Each row is a point on a tangle of strands that fork, close into loops and nearly touch. The rows are in no order.
Points whose rows are less than 96.4 apart are linked; no others are. Some points are linked to none.
z_241: [-21 -45  -1 -20 -24  -9  -8 -12  14   8  -1 -13  26 -18   4   6  14  16
 -14 -17 -38 -15  11  -2  22 -12  14  -5 -12   0  22   3   2  41 -11 -37
  23  18  30 -11  11   3 -25   3 -24 -24 -13  10 -32]
z_300: [ 35  39  30 -10  31 -11  27  24 -24 -13 -16  11   1  15   6  22 -18 -37
  -8  21  28 -25  -4  -8   1   0 -11   2  35 -18 -32  12   2 -36  20  36
  -7 -29 -34 -28 -30  81  28   9   7  21  -5  -3  34]
z_171: [ 31 -14  30 -37  23  -7  17  17 -41 -34 -31   9  -7  17 -17  24 -24  -9
 -26 -20 -12   8  10 -31 -29  13  34 -12  60 -22  10 -18  -1 -18   5 -23
  -9 -14 -17  -9   5  47  36   5 -14  16 -22 -12  29]
z_479: [ 46 -16  11 -28  -8   2  43  46 -40  14 -28  -1 -11  23 -10  17  -7   2
 -22   7   4 -46 -27  14   6 -11  24 -22  12  -7  15 -27 -24 -12   6  34
   0   3  14 -32 -27  50  36  17 -12  -1 -22   8  14]
z_202: [-65  20 -14 -20 -25  13   2 -25  38 -18   2  13  11 -26   6 -43  16  16
  -1  -3 -30  47  -8 -26 -24  10 -35  26 -28 -23  17  28  -4  48 -17 -37
 -21 -33  -6  40  21 -57 -35  19 -12 -24  -3  -7 -27]
z_598: [-56  -3 -28  12 -37  12 -13  -6  53  18   9  19  -6 -24   8 -35  14  13
 -12  -7 -13   9 -12  19  20 -24  -4  -4 -47   0  24  32 -32  22 -24 -28
  -6   0  51  22  34 -26 -43   1 -20 -19  10   5 -14]
z_106: [ 46 -19  15   9   5 -11 -15  23 -14   4 -13 -18  -5  22  -3  40 -29 -18
 -22 -17  -3  -8  11  -4   9   3  32 -27  13  10  13 -24  16 -17  11 -12
  29  18  17 -28  -8  52  17   8  -3  -6   0   2  27]
z_342: [  7   4 -47  15  -1   4 -25  -1 -11  25   7 -41 -26  18  -2 -15  12  23
  15 -31  26 -15  14  34   0  17  19 -14 -45  29  34 -32  39  23   2   9
   8   7  18   8  -2 -76  15   7  17  15  -7  21  21]
z_238: [-21  -3  11 -41 -16  -4  33  16  -1 -21 -21  35  -1 -11   6 -14  18  12
 -16   4 -27  -2 -17  -1  -8 -13   8   5  10 -33  16   8 -24  19  -2 -18
 -28  -7   8  13  14  14   4  10 -38 -13 -22   1 -18]
z_583: [-17 -26 -17  10   4   2 -29 -43   0  14  26  -8   6  -4  -6 -16  12  20
  28  -9   4  17  14   5  11   6  10 -13 -14  22  -5 -17  23   9  -3  -8
  18   4   3   5   1 -69 -14 -25  21   1   7   3  -7]
z_692: [ 22  -4   5 -17 -17   5   4  32  -4 -11 -28   1 -11   5   5  22  -9  -3
 -35 -18 -20  -7  -2 -13   1   1  12   2  11 -11  25  -4   3   9   2 -25
  -7   6   7  -7   3  45  14  15 -24   5 -12  -1   5]
z_115: [ -2  18   0   3  -8 -13  13  -2  -3  41   6 -34  15   4  13  -5  21  -6
  21  33   0 -29  -5   4  -1   6 -49  18 -32  16 -11   3   8  11   2  54
   4  18 -17 -26 -26  -5  -6  27  10 -16   6  10 -17]
z_842: [-12  42 -16  23  -8  19 -34 -17  50 -17  19  10 -22 -25   7 -23 -28  -5
  11  -6  -9  49  -1 -16  -4   6 -34  18 -20 -12   4  27   6   8 -10 -34
   2 -10 -21  33  31 -37 -39 -13  17   5  33  -7   5]
z_468: [  6 -23 -16  13  -9 -15   7  12 -13  48  10   7  -8   5  -2  -7  13  12
  15  21  26 -36 -19  53  17 -25  16 -27 -23  27 -12 -11 -22 -16   9  50
   5   8  23 -14 -20 -12  23  -6   5  -5   2   7   3]
z_591: [  3 -12 -20 -11  15  21 -13 -26 -21 -13  -6 -42  -7  17 -11 -11  18  22
   0 -58   3  -1  28 -24  -4  40  24   8   4  19  41 -50  63  39   5 -34
  17  -9  11  10  14 -67  21   6  12  19 -23  19   7]
z_728: [ 17   9  19   4  17  -5 -17 -12 -13 -17   7 -28  13   2  -8  15 -12  -8
  18  -1  -9  25  19 -32 -16  33 -18  15  18   2  -9 -12  39   2  -5 -12
   8   3 -40   6   0  -6   2  -2  26   0   7  -7   6]
z_760: [  6  35   7  10  25  12 -27 -24  32 -37  10  14   7 -19  12   9 -32 -20
   6  -2 -11  55  15 -33  -4  12 -21  13  13 -23 -22  24   9  -4  -8 -42
   6  -8 -44  24  20   7 -41 -23  12  11  25 -13  -5]
z_545: [ -2 -26  15 -54  -8   8  18   2 -33 -29 -36 -40  21  10  -7  11  18  20
 -20 -26 -46  -1  23 -51 -19  28  -2  18  19 -10  47 -17  42  52  -1 -54
   0  -8  -2 -11  -2  -2  -1  26 -25  -8 -42   0 -20]
z_257: [ 13 -10   1  23  33   0 -15 -29 -10   3  28  10  -1   1 -23  -3  -6  -7
  35  12  23  29   4  10  -8   5   6 -16  10  20 -41 -14   4 -45   0  17
   4  -8 -31   7  -8 -41   5 -33  36  13  27 -17   7]
z_14: [ 21 -12  21 -61 -21  13  28  23 -21 -26 -49 -42  18  20   1  25   9  13
 -33 -13 -49 -10   9 -45 -12  16 -15  14   3 -14  51  -6  20  49  -4 -43
  -5   3  -9 -27 -11  40  -9  37 -33 -17 -38  -3 -14]
z_622: [ -5  16   0  -1  -1   0   0  -3   5 -15   3  20 -11  -7   3  -3  -1  -2
   0   0  -7  13  -2  -3  -3   4 -10   1  12  -6  -8   1  -3  -1  -6  -5
 -16  -7 -16  10   8  -9   4  -8   0   7   2  -4  -8]
z_271: [ -9  30  -4  12  16   7  -4   2  22 -30  17  53 -22 -12   2 -12 -17 -19
   0   2  18  16 -16  13   3 -21   7  -1  25 -21 -36  21 -30 -39  10   2
 -17 -17 -15  17  19  19   1 -28  -1  26  15 -11   9]
z_346: [  0  45  -1  -6  23  14   1 -24  -5 -26   7  27 -16 -12  -3 -20 -12  -7
  29  15  12  32  -3 -16 -17  16 -30  18  14 -22 -29  11   6 -17  -4   7
 -28 -31 -64  31   8 -35  -2  -7  30  21  18 -16   0]
z_544: [  9 -49 -11 -14 -14 -18   1   3 -16  44  -5 -26  18  11  -4   8  28  28
   8 -15  -1 -47  -2  29  19  -8  26 -25 -23  25  18 -34   4  23   4  17
  31  21  35 -28 -17 -20   6   9  -5 -13 -24  16 -14]
z_864: [ 12  57  -3  15   3  19 -29   1  36 -34   4   6 -22 -15  14  -6 -40 -19
  -5 -11  -4  46   8 -32 -12  21 -28  28   4 -20  -1  20  21   4  -5 -43
  -8 -13 -38  41  27 -14 -16  -7  13  22  25  -7   7]
z_464: [ 27  -4   3  25  15 -19   1  -2 -26  42  19 -15  14  12  -1   8  15  -7
  41  36  30 -30  -7  29 -11  -1 -14  -7 -13  34 -43 -12   2 -24   6  67
  13   6 -13 -27 -37  -4  18  -1  35   0  16   0   7]
z_19: [ -4 -22  22 -24  11 -15  -4  -8  -6 -31  -4  19  29  -7  -6  20  -9  -4
 -12   2 -26  14  15 -19  -9  -5  21 -10  39 -23  -6  -2  -6   6  -4 -24
   1   9 -14  -2  16  34  -2  -3 -14  -1  -6  -8  -4]
z_509: [-62  17 -13 -23 -44  12  42  25  33  19 -14   6  -4  -8  18 -37  28   5
 -35   7 -23  -4 -25   1  -7 -11 -12  35 -36 -14  49  38 -45  44 -12 -11
 -33 -23  35  33  21  -2 -17  62 -49 -25 -17   2 -29]
z_424: [ 44  20  31  19   8 -14 -16  19   2  -4 -15 -44  27  19   8  53 -27 -33
 -20   5  -8  -8  22 -39   2  10 -16   4  17  -7  -3   8  27  -6   9  -7
  35  22  -6 -37 -16  94  -8   9   7  -9   2  -2  18]
z_909: [-45  10 -22  25 -11   6 -12 -11  38  34  28  22 -11 -20   2 -34  12  11
  14  22  14   7 -22  38  28 -39 -18  -7 -42  14 -13  26 -41 -14 -11  29
  -8  14  24   7  10 -36 -40 -16   2 -11  18   3  -9]
z_477: [ 17  11  32 -12  42 -19  18 -17 -39 -22   1  -9  34   7 -10  14   6 -17
  24  34   8  14  18 -31 -31  25 -31  15  30  -4 -37  -4  20 -14  -3  23
 -11 -13 -68  -2 -25  12  13   7  26   5  -4 -18   3]
z_427: [  2  14  -9 -10 -21   9  -4  10   0 -12  -7 -14 -17   5   9  -2   2   4
  -9 -14 -18  11   4 -17  -6  22 -13  19   3  -6  26  -2  20  22  -8 -16
 -18  -2  -7  14   9 -15   9  20  -4   6  -7   2   0]
z_41: [ 21  -2  18 -42 -27   3  22  13  -4   3 -31 -71  21  20  11  19  14   6
 -21   2 -47 -23  13 -43  -7  15 -37  17 -12   1  39   2  25  46   0 -24
  12  21  -5 -41 -26  41 -16  46 -29 -25 -31   4 -20]
z_332: [ 48  42  30 -11   1  -8   1  27  -5 -15 -37 -48  15  29  12  41 -11 -22
 -22   8 -18  -8  19 -45  -6  17 -39  18   6 -15  15   8  30   8   5 -12
   8  12 -28 -31 -29  83   1  31 -13  -1 -16   0  13]
z_129: [  4  -3   1  31   6  -3  -4  15  12   8  12  35  -9  -2  -5   9 -20 -17
  -5   9  25 -24 -18  45  26 -36  29 -21  10   3 -39  10 -35 -44  17  38
  11   7  22 -22  -7  46  12 -34   1   5  21  -1  14]
z_549: [ 12   5  25 -34  14  -4   7  13 -10 -45 -23  25   5   3  -3  22 -12 -18
 -31  -8 -20  12   5 -27 -20  -2  16  -8  49 -37   6   6  -6  -4   5 -33
  -8  -7 -27   3  21  60  13   2 -29  10  -9  -9  10]
z_227: [-54  35 -20   0 -24  16   0 -17  54   5   7  21  -4 -23   9 -44   5   6
   5   8 -17  34 -18  -6  -3  -4 -40  24 -33 -15  11  39 -30  28 -21 -15
 -24 -27   4  34  32 -32 -42  16 -15 -21  12  -3 -18]
z_543: [-35 -53   9 -18  10   1   0 -29 -27 -36  -4  34   8  -9 -10 -13   9  30
   4 -17 -11  22  17 -17 -17   3  40  -7  44 -16   8 -19   4  -3   2 -48
   1 -14  15  19  21 -51  17 -37  -8   6 -18 -12  -8]
z_176: [-46  20 -19 -14 -10  19  -2 -25  17 -25   7  24  -7 -19  -6 -38   3  24
  19  -5 -17  55  -3 -20 -27  14 -20  25 -11 -22  11  15   6  19 -12 -33
 -19 -31 -22  46  22 -71 -21  -6   6   0  -2  -6 -13]
z_494: [-55  35 -17   2 -47  22  37  34  37  37 -10  -5 -11  -3  27 -43  24  -7
 -33   3  -4 -23 -20   5  15 -12 -22  33 -55  -4  49  41 -55  31  -9  25
 -34  -6  41  17   3   9 -24  61 -45 -26  -7   9 -19]
z_990: [  4  32 -17  57 -16  15 -34  24  63   1   7  10 -23 -16  21   2 -39 -31
 -29  -4  15  -5   5   1  31 -27   0   1 -19 -11  -8  46 -18 -10  15  -7
  10  20  34  -7  17  58 -34 -27 -14  15  46  18   5]
z_752: [ 27  28   2  54  -8   3 -36  18  45   1   1 -14  -2   1  25  27 -48 -39
 -25  -4  13 -12  14  -9  22  -6  -9   5  -9  -1  -9  24  13  -1  16 -12
  20  24  20 -21   1  68 -20 -13   3   8  38  13  11]
z_190: [ 36 -22  16 -47 -10   9  66  40 -58   4 -41   1 -15  17 -15   3   5  20
 -11  12   4 -33 -30  13 -11  -1  29  -7  21 -12  22 -24 -26  -3   3  26
 -17 -10  10 -19 -29  14  40  28 -14   9 -43   2  10]
z_519: [  8   8  21 -33 -15 -13  18  -4  -4   9 -10 -58  37  13  14   9  22   3
   2  16 -35 -16   5 -38 -11  17 -57  30 -14   5   9   5  16  36  -6  11
   4  14 -25 -36 -28  20 -18  38 -13 -29 -25  -1 -24]
z_9: [ 45 -14   9  25  16 -17 -26   3  -9  11   3 -39  11  22  -4  40 -29 -16
   0 -17   2  -2  22  -6  -3  20   8 -20   6  25  -1 -26  46 -10  12 -15
  43  25  10 -25 -11  25  12  -2  14  -6   5  -2  27]
z_313: [  9   1 -37  13  21  13 -21 -21 -29   6   2 -46 -12  30 -12 -23  18  17
  22 -47  31 -10  25  10   3  30  22  -4 -18  31  29 -58  60  27   4  -6
  18 -10   7   9   4 -86  14   0  24  21 -14  25  20]
z_379: [ 35  15   5  -1  16   1  -3   9 -34 -14  -6  -9 -26  17  -9  12 -26  -8
  -1 -16   9  21  16 -25 -22  40  13   0  33  12   3 -26  38 -21   2 -16
 -12 -11 -24  14  -3 -15  46   6  20  27  -2  -4  25]
z_685: [ -2 -42  -3  -8   1  -6   7  -1 -28   1  -2  21 -10   3 -17  -2   6  18
   8  -9  15 -15  -9  31   3 -10  48 -26  25   9   4 -25 -13 -22   2   8
  -3  -1  24   4  -4 -26  35 -21  -6   8 -13  -2   7]
z_762: [ 50 -39   9 -10  -3  -6  16  32 -30  15 -22 -10   1  21 -12  33 -19  -4
 -18 -14   5 -35 -12  15  12  -5  39 -33  13  10  20 -36  -4 -15  10  13
  26  13  30 -36 -25  46  30  11 -10 -11 -18   1  23]
z_626: [ 28  -1  25 -19  36  -4   8   4 -44 -37 -23   4 -16  11 -26  19 -32 -16
 -13 -19   3  29  21 -36 -37  42  30  -6  65  -7   4 -26  22 -31   9 -27
 -20 -23 -24  10   5  17  41   2   8  26 -18 -22  34]
z_5: [-44  -6 -11  21  -9   6  -6  -7  32  19  21  49  -8 -19   0 -21   5   6
   5  19   7   1 -30  46  29 -52   6 -20 -17  -4 -22  26 -51 -24   0  13
 -11   9  34   7  17  -8 -29 -33 -16 -10   9   0 -13]
z_418: [-19 -21 -31  30   7   5 -44 -33  32  22  32   2 -10 -14  -7 -15   6  18
  26 -16  11  22   4  30  26 -17   5 -21 -40  22   3  -1  -2  -4  -7 -11
  24  15  23   3  15 -63 -36 -34  15   2  16   4   2]
z_625: [-12   4 -15  23 -10  -7 -16  -6  16  33  17 -10  -4  -4   9  -5  10   4
  11  14   6 -17 -13  24  17 -14 -18  -8 -32  19  -7   8  -8   3  -3  35
  11  21  13 -12 -14 -14 -13  -7   8  -8  19   5  -2]
z_444: [ 28  -4  23  31  20 -15 -10  16   4   6   5   2  20   9   2  45 -25 -33
  -9  17  19 -28   0  14  12 -19  12 -19  20   0 -38  15 -15 -36  20  35
  31  11  13 -44 -21  90   6 -19   9  -1  26   6  17]
z_474: [ 39 -23  31  11  32 -22 -18  -6 -21  -6  -3 -29  34  21 -23  44 -34 -22
  -6  -6 -10  17  34 -32 -18  26  15 -19  36   7 -10 -23  35 -19   4 -17
  28  13 -13 -22  -7  42  10   3  18  -4  -1 -12  23]
z_70: [  8 -23 -26  22   0 -12 -19   2 -10  41   9 -12 -21  12  -5  -5  11  18
  12  -9  26 -23   2  54  18  -7  22 -31 -28  36   9 -19   7  -4   4  25
  16  21  27 -11 -10 -31  14  -6   7  -1  -1  19  14]
z_953: [ -3  20   0 -32 -11   9  33  29 -16 -27 -20  26 -24  -1   2 -11  10  15
 -18  -7 -12   1 -23   1 -24   3   5  12  15 -25  22   2 -14   4  -3  -2
 -41 -16  -8  20   6   8  23  19 -19  14 -18  -1  -5]
z_652: [ 14  16   8  27  30  -4   1 -19  -9   2  27  13   7  -1  -6  -1  -1 -19
  33  33  31  -1  -4  16  -2  -4 -14   4   1  11 -57   2  -2 -48   0  44
  -1  -9 -39  -1 -14   4   1 -17  38  12  23 -14   4]
z_436: [  5  -2 -14  41 -12   3 -19  28  31   6   9  34 -26  -9   7   3 -28 -19
 -19  -5  21 -17 -16  39  32 -32  22 -25  -9  -1 -12  20 -28 -23  13  13
  15  20  41 -11  11  46  -4 -31 -15   1  25   3   9]
z_458: [ 11  45  -3  23  21  15  -5 -25  18   2  23  10 -11 -11   1 -13  -8 -16
  28  29  15  22  -3  -5  -1   8 -36  16  -9   0 -42  11  -2 -24  -1  24
  -7 -14 -45  11  -1 -25 -16 -13  36  13  32  -7   0]
z_508: [  9 -19   0 -30  -7  15  -4  -6 -19 -23 -16 -40   4  11  -5   2  10  19
 -10 -39 -21   7  23 -40  -9  40   4  17   7  10  44 -31  58  46   0 -50
   6  -5   1   6   5 -30   4  12  -1   5 -28   6  -1]
z_665: [  1  -6 -12 -16 -29   0  -2  12  10   9  -8 -36   0   5   5   4  14   9
 -12 -15 -20 -13   6 -11   4  13  -9  10 -22  14  32  -5  22  37  -7 -15
   1   6   9  -5  -3  -3  -7  25  -9 -17 -11  11 -13]
z_947: [  0  46   5   8  11  -5  21  -1  -1  20   5 -19  11   7  23  -5  13 -17
  24  34  12 -25 -11   0   6  -4 -54  24 -15  -2 -32  21  -4  -9   1  63
 -11  -3 -31 -18 -25   8   6  16  18  -1  11   7 -16]
z_695: [-20 -37 -10   0  -2  -2 -10 -20 -11   5  10  14  -8  -4  -9 -17  18  31
  13 -12   8   0  -1  16   5  -8  28 -16   3  12   4 -20   1  -5  -2  -7
   1   7  21  16   3 -50   9 -23   7   4  -8  -1  -4]
z_164: [ 23 -37   1  15  18 -18   1  -9 -40  33  11 -13  12  15 -10  13   6  14
  32  13  27 -27   5  27 -10   4  15 -24  -2  38 -22 -37   9 -20   4  48
  15  10   4 -23 -27 -21  30  -7  26  -3  -3   0   6]
z_853: [ -7 -28  12  -6  32  -5  12 -30 -29 -12  25  29  10  -2 -28 -10   5   7
  28  25  19  16   2   4 -18  -1  20  -5  34   2 -44 -16 -19 -47  -5  16
 -19 -23 -36   9 -13 -35  16 -30  18  13   6 -24   2]
z_292: [ 24  13  20 -54   9   1  42  20 -52 -28 -37 -13 -11  13  -3   4   7   4
  -5  12  -8   0  -4 -31 -28  28 -14  17  30 -14  18 -25   6  11   5  11
 -39 -19 -36  -4 -17   1  32  29   1  14 -32  -2   9]
z_930: [ -2 -55  25  -9  36 -14  -9 -43 -27 -24  18   6  57   0 -23  25  -1   5
  14   7  -6  35  34 -28 -21  11  27 -11  43 -10 -34 -13   7 -19  -3 -24
  15   0 -22   5   1  -3  -9 -22  18   0  -2 -29  -7]
z_422: [-10   5 -22  42 -32   8 -25  20  55   9   1  24 -27 -15  13  -5 -19 -10
 -26 -11   5  -7  -4  18  39 -35  15 -11 -23  -1  14  35 -25  -5   6 -14
  15  23  48   1  22  35 -25 -18 -24  -2  27  19  -2]
z_874: [-26  12   7   6  10  -2   1  -7  23  -8   7  35   7 -18   8  -5  -2  -9
   1  18  -2  10 -14  10  12 -23 -10   8   8 -22 -31  20 -28 -10  -1   7
 -12  -1 -11   8  13  17 -20 -22  -8   1  15  -8 -11]
z_268: [ 43  13  14  43   9 -13 -23  19  15   6  -1 -23  18  11  11  43 -36 -36
 -14   5   9 -14  16 -11   7  -3  -9  -7   7   7 -21  10  12 -23  17  12
  39  23  11 -33 -12  80  -4 -12  11  -1  23   8  16]
z_570: [-37  12 -32  13 -34  22 -14   4  41  -1   9   5 -26 -18   1 -29   7  14
 -12 -31 -11  21  -3   7   3   1  -2   7 -40   0  44  23   1  29 -22 -38
  -8  -5  36  38  34 -34 -20  18 -13  -6   3   8  -3]
z_639: [ 20  14  14  25  43  -1 -20 -39  14 -26  28   4  19 -12  -7  14 -26 -27
  13   8   0  54  21 -31  -8  18 -12   6  21  -6 -39   8  17 -22  -7 -17
  15  -4 -52  12  11  -5 -26 -30  40  12  34 -25   8]
z_757: [-11 -54  22 -15  31  -6   0 -37 -36 -33   4  23  25   1 -23   4  -1   8
   5  -8   2  33  26 -25 -26  10  43 -12  63 -13 -13 -26  -2 -18   1 -32
  -2 -11  -8  11   7 -22  22 -31   0   8  -5 -22   0]
z_107: [ -8 -52 -19  -6 -12 -10 -14 -28  -1  35  10 -37  23   0   4   4  28  30
  10 -37 -10 -42  16  18  22 -12  20 -19 -33  33  17 -34  29  41  -2 -13
  38  22  35 -17   0 -34 -16  -1  -8 -15 -22  19 -20]
z_149: [ 21 -11  -9 -11 -16   9  20  33 -32   2 -19  17 -30  12  -8   1  -2  12
  -7 -14  13 -16 -24  27  -1  -1  33 -14  11   7  16 -25  -9 -17   3  23
 -14  -7  18  -2 -11 -10  47   2  -5  21 -14   3  18]
z_950: [  4  11   1  19 -14  -3 -25  -1  31   4   8 -27   9  -4  14  15  -7 -12
  -6  -1 -15   6  13 -20  10   1 -19  12 -21   6  -2  12  15  17  -7 -14
  23  21   0  -8   1  27 -25  -1  -1 -11  14   8  -5]
z_450: [  6   3  -8  38   4 -10  -5  -8  11  35  19  -2  11  -1   8  10  12 -10
  24  32  27 -20 -16  36  13 -17 -18  -7 -23  21 -44   4 -16 -26  10  58
  19  13   4 -23 -22  11  -9 -21  24  -7  28   4  -4]
z_920: [ 19  25  22 -31  17  -6  30  -6 -47 -27 -18 -16  10  11  -7  -3   8  -6
  15  21   3   9   6 -35 -33  33 -33  24  29  -5 -13 -16  29   7  -1  16
 -31 -20 -61   6 -24 -14  22  27  18   4 -13  -8  -1]
z_568: [-37  49 -19  26  -6  19 -16 -25  66   1  20   8  -3 -35  13 -31 -11 -10
   7   8 -15  41  -9 -17   9  -6 -50  24 -35 -14  -6  45 -23  15 -14 -15
  -3 -22 -18  23  22 -27 -58   1   6  -6  35   2 -12]
z_535: [-46   4 -20 -12 -54  22  27  30  40  -3 -12   9 -16 -14   6 -27  28  11
 -42 -25 -27  -8 -15   6  -4  -2  10  18 -46 -18  72  35 -19  39 -10 -50
 -17 -20  56  40  28   3 -11  55 -48 -14 -14   7 -22]
z_499: [ -6  36 -19  48 -22  11  -6  31  39  29   2  10 -30 -10  19 -17 -10 -18
 -15   5  29 -26 -15  25  39 -24 -17   4 -34   6  -5  36 -30  -9  17  38
 -10  16  33  -5  -3  26 -16  -2 -11   6  30  24   0]
z_857: [ 26  36  25   8  23  -7  -1  -3   3 -16  -4 -10  14  10  14  26 -16 -33
   4  20   6   5  11 -28  -5  15 -33  19  15  -9 -28  14  16 -17   2  10
   6   0 -41  -7 -12  48  -3   9  17   5  12  -3   8]
z_837: [ -9 -42 -16   8 -21  -8 -31 -21  35  20   9 -43  20  -2   7  10   9  11
  -5 -35 -29 -25  20   1  29 -10   9 -12 -33  23  26  -8  33  47  -9 -41
  47  27  36 -17  14  -3 -33   0 -19 -24  -8  17 -15]
z_447: [  6  21  19  10  17 -13   4  -7  11   2   6  -2  28   3  18  16   7 -23
   9  31   7 -18  -2  -2  14  -7 -32  11  -1  -9 -43  21  -7 -10   8  38
   9   8 -23 -19 -16  42 -12   1  14  -4  15   2 -13]
z_57: [-31 -33  11 -26  12  -6  10 -33 -22  -3  11  32  19  -8 -18 -12  17  26
  23  21   8  12  -8  15 -11 -10  19   0  22  -9 -30 -13 -19 -12  -1  10
 -26 -11  -9  17  -5 -46  10 -31   8   1  -5 -18 -21]
z_366: [ 33   1  38  -6  43 -21   5  -8 -36 -19  -7  -7  29  15 -19  27 -14 -19
  -1  11  -3  17  22 -36 -23  24  -2   0  45  -6 -26 -15  21 -19   3  -1
  -2  -2 -41 -12 -11  40  14  10  17   8  -7 -19  23]
z_560: [ 32  -2  -2  10  16  -5  -1  -5 -43   9   2 -14 -15  19 -16   2  -9  -5
  20  -2  20   0  15  -1 -16  32  12  -9  14  32  -7 -40  31 -15   2  17
   3  -2 -11  -1 -17 -35  41  -1  28  13  -2   0  25]
z_854: [ -5 -31  18  -9  18 -13 -12 -29  -4  -9  14   5  36 -11  -4  14   2  10
  10   9 -19  20  20 -14  -4   5   9  -7  22   0 -20 -11  10   7  -5 -17
  16  12 -11  -1   5  -6 -11 -19  10  -8   2  -7 -17]
z_8: [ 19  10   5   7 -11 -11  12  20  -9  32  -6 -18  -1   9  14  14   8  -4
   2  21   3 -38 -10   5  10  -2 -21   2 -15  11  -9  -2  -6   4  11  47
   4  17   2 -25 -27  30  11  13   5 -10   6  11  -5]
z_198: [-22  36  -7 -11   3  11   1 -15  -6 -40   1  40 -31 -15  -9 -30  -8  10
  18  -3   2  47  -8 -17 -36  17 -11  23  14 -26   3   6   3  -7  -4 -18
 -36 -34 -38  48  17 -59   6  -7  10  17   5 -12  -1]
z_884: [ 12  17 -14   3  -8  11  26  36 -32  -6  -9  33 -57  10 -15 -25   0   9
  -2  -9  32 -10 -33  41 -10   2  38  -9  13  11   5 -13 -24 -40   3  33
 -33 -16   7  20  -6 -15  58  -2   5  27  -9   1  27]
z_900: [-34  -9 -42  32 -13  13 -34 -14  28  40  28  13 -18 -14 -10 -35  16  23
  15  -8  22   4  -8  49  28 -34  -4 -24 -59  25   8  18 -24  -2  -5  10
   3  18  33  14  15 -66 -38 -22   5  -8  12   4  10]
z_158: [ 21   0   9 -52  -4  10  59  36 -50 -29 -35  10 -21   8  -5  -1  15  22
 -15   2  -1  -8 -24   0 -26  14   9  11  30 -12  30 -21 -16   6   6  17
 -40 -22 -11   6  -7  -1  45  29 -10  20 -40  -2   1]
z_546: [ 14 -10 -53  36  12  -5 -45  -8  -1  37  14 -29 -27  16   4 -11   5  11
  26 -26  41 -12  12  57  20   3  15 -39 -48  46  17 -24  25   2   7  18
  31  18  23   0  11 -61  -3 -11  23   6   2  21  27]
z_319: [-59  -9 -11  -5 -24   0  12   0  33  25  11  39   2 -26   8 -29  20  17
  -4  13  -7  -5 -27  30  19 -47   4   0 -22 -10   5  28 -46   8 -10  -3
 -15   3  40  18  21 -14 -29  -8 -29 -26  -7   3 -26]
z_716: [ -4  24 -12   8  -1   7   2  17  -4 -10   5  51 -51  -2  -6 -17  -8  -4
   4  -1  29   4 -29  32  -9 -16  23  -3  21   0 -19   4 -27 -42   2  20
 -24 -15  -5  22  11  -1  35 -18   5  29   2 -10  18]
z_991: [-37 -11  12 -51 -22  -4  36  17  15 -27 -30  37  29 -22   9 -10  17   5
 -33  17 -41  -5 -18 -10  -6 -32   6   8  12 -51  23  27 -37  34  -2 -43
 -21 -14  15  17  31  28 -15  16 -59 -21 -22  -1 -30]
z_512: [-28 -28  13 -33 -21  -6   1 -14   7  -7  -7 -22  31  -8  10   4  22  15
  -3  -3 -38   3   8 -21  -1   8 -12  13  -8   1  14   0  14  49 -11 -29
   7  11  -3  -6   1 -10 -22  16 -16 -24 -16   1 -34]
z_552: [ 28 -38  14 -10  13 -11  15   3 -48  11  -6 -16   6  15 -12  15   4   8
   9  -2  10 -16   7   3  -6  16  23 -17  19  22   4 -42  11 -12   3  13
   3   6   4 -17 -25 -14  36   5  16   3 -18   2   8]
z_989: [ 32  -4   6  14  -1 -12   5  24  -4  21  -5  -8  -2  11   3  27 -13 -13
  -7   8  18 -37  -9  22  19 -13   1 -17   5   5 -12  -8 -12 -19  16  38
  22  17  12 -36 -23  56  19   0   2  -4  11  13  13]
z_363: [-42 -42   1 -28   0   5  12 -26 -27 -20   5  38   7 -15 -14 -32  31  40
  16  -1  -2  17  -4   8 -15 -10  33   3  27 -14   0  -9 -15  -5  -5 -21
 -18 -20  17  25  14 -78  19 -35  -2   4 -26 -15 -20]
z_408: [-46  -2 -35   4 -43  27  -5   4  46 -16   2   3 -24 -14  -1 -23  21  19
 -33 -49 -22   1   1   8   1  -4  24   5 -54 -11  73  28   1  42 -22 -71
   0 -15  63  46  41 -20 -18  43 -37  -4  -4   9  -5]
z_777: [  8 -27  -1  18   7 -14  -1   2 -15  22  20  29  -2   2 -11   1   0   2
  15  20  33 -17 -15  55  13 -27  32 -26   8  20 -39  -7 -30 -48   6  45
   3   5  13 -13 -13   3  23 -29  10   1  10  -9   9]
z_476: [-26 -16 -14   1 -17  -1  -9  -6  13  21  15   8  -4  -9   3  -9  16  22
   8  -2  -4  -6  -7  25  14 -18  10  -8 -23  10   6   3 -10  13 -12   2
   1  13  25   8   9 -30 -11 -10  -2 -14   1   5 -13]
z_797: [ 26  41  29 -11  18 -14  13  10  -7 -14 -19 -28  19  15  21  22   3 -35
  -7  22  -3 -13  11 -37   0   7 -48  24  11 -29 -17  21  12  -1  10  18
   2   1 -38 -23 -26  74  -1  27  -4  -4  -5   3  -3]
z_377: [-32   9  -3  19   3   6   3   7  34   6  17  46   1 -22  14 -12  -5 -14
  -7  23  14 -11 -29  29  28 -46   7  -3   4 -20 -41  39 -56 -20   7  21
  -9   2  17  -3  17  39 -24 -32 -21   1  18   4 -10]
z_927: [-43  31 -17   6 -29   9  20  23  31  38  -2   4 -12  -9  27 -32  18  -3
 -14  12   6 -26 -22  15  24 -20 -27  22 -39  -2  13  37 -42  15  -4  35
 -28   0  24   9   6   3 -20  22 -23 -21   4   9 -15]
z_273: [ -5 -13   6   1   9   4 -20 -30  -1  -6  20 -12  12 -11  -1   3   2   5
  23  -2 -10  28  16 -18 -14  19  -7   7   3   9 -17  -8  25   9 -13 -11
  13   0 -26   7  -3 -41 -21 -18  29  -4  11  -5  -9]

A tip is a point with one link. Name the tips that can be reached along the links from each point below, in the order of the rows.
z_468 -> z_519
z_408 -> z_728, z_544, z_639, z_927
z_106 -> z_991

A piece is two or more points that can be reached from each other along the links. Count, over all rows, the pieces, the separate loops (a circle has one, a figure eight two, a Y none), the forks (points with three links) and the tips (points with one).
pieces -> 3
loops -> 4
forks -> 8
tips -> 6
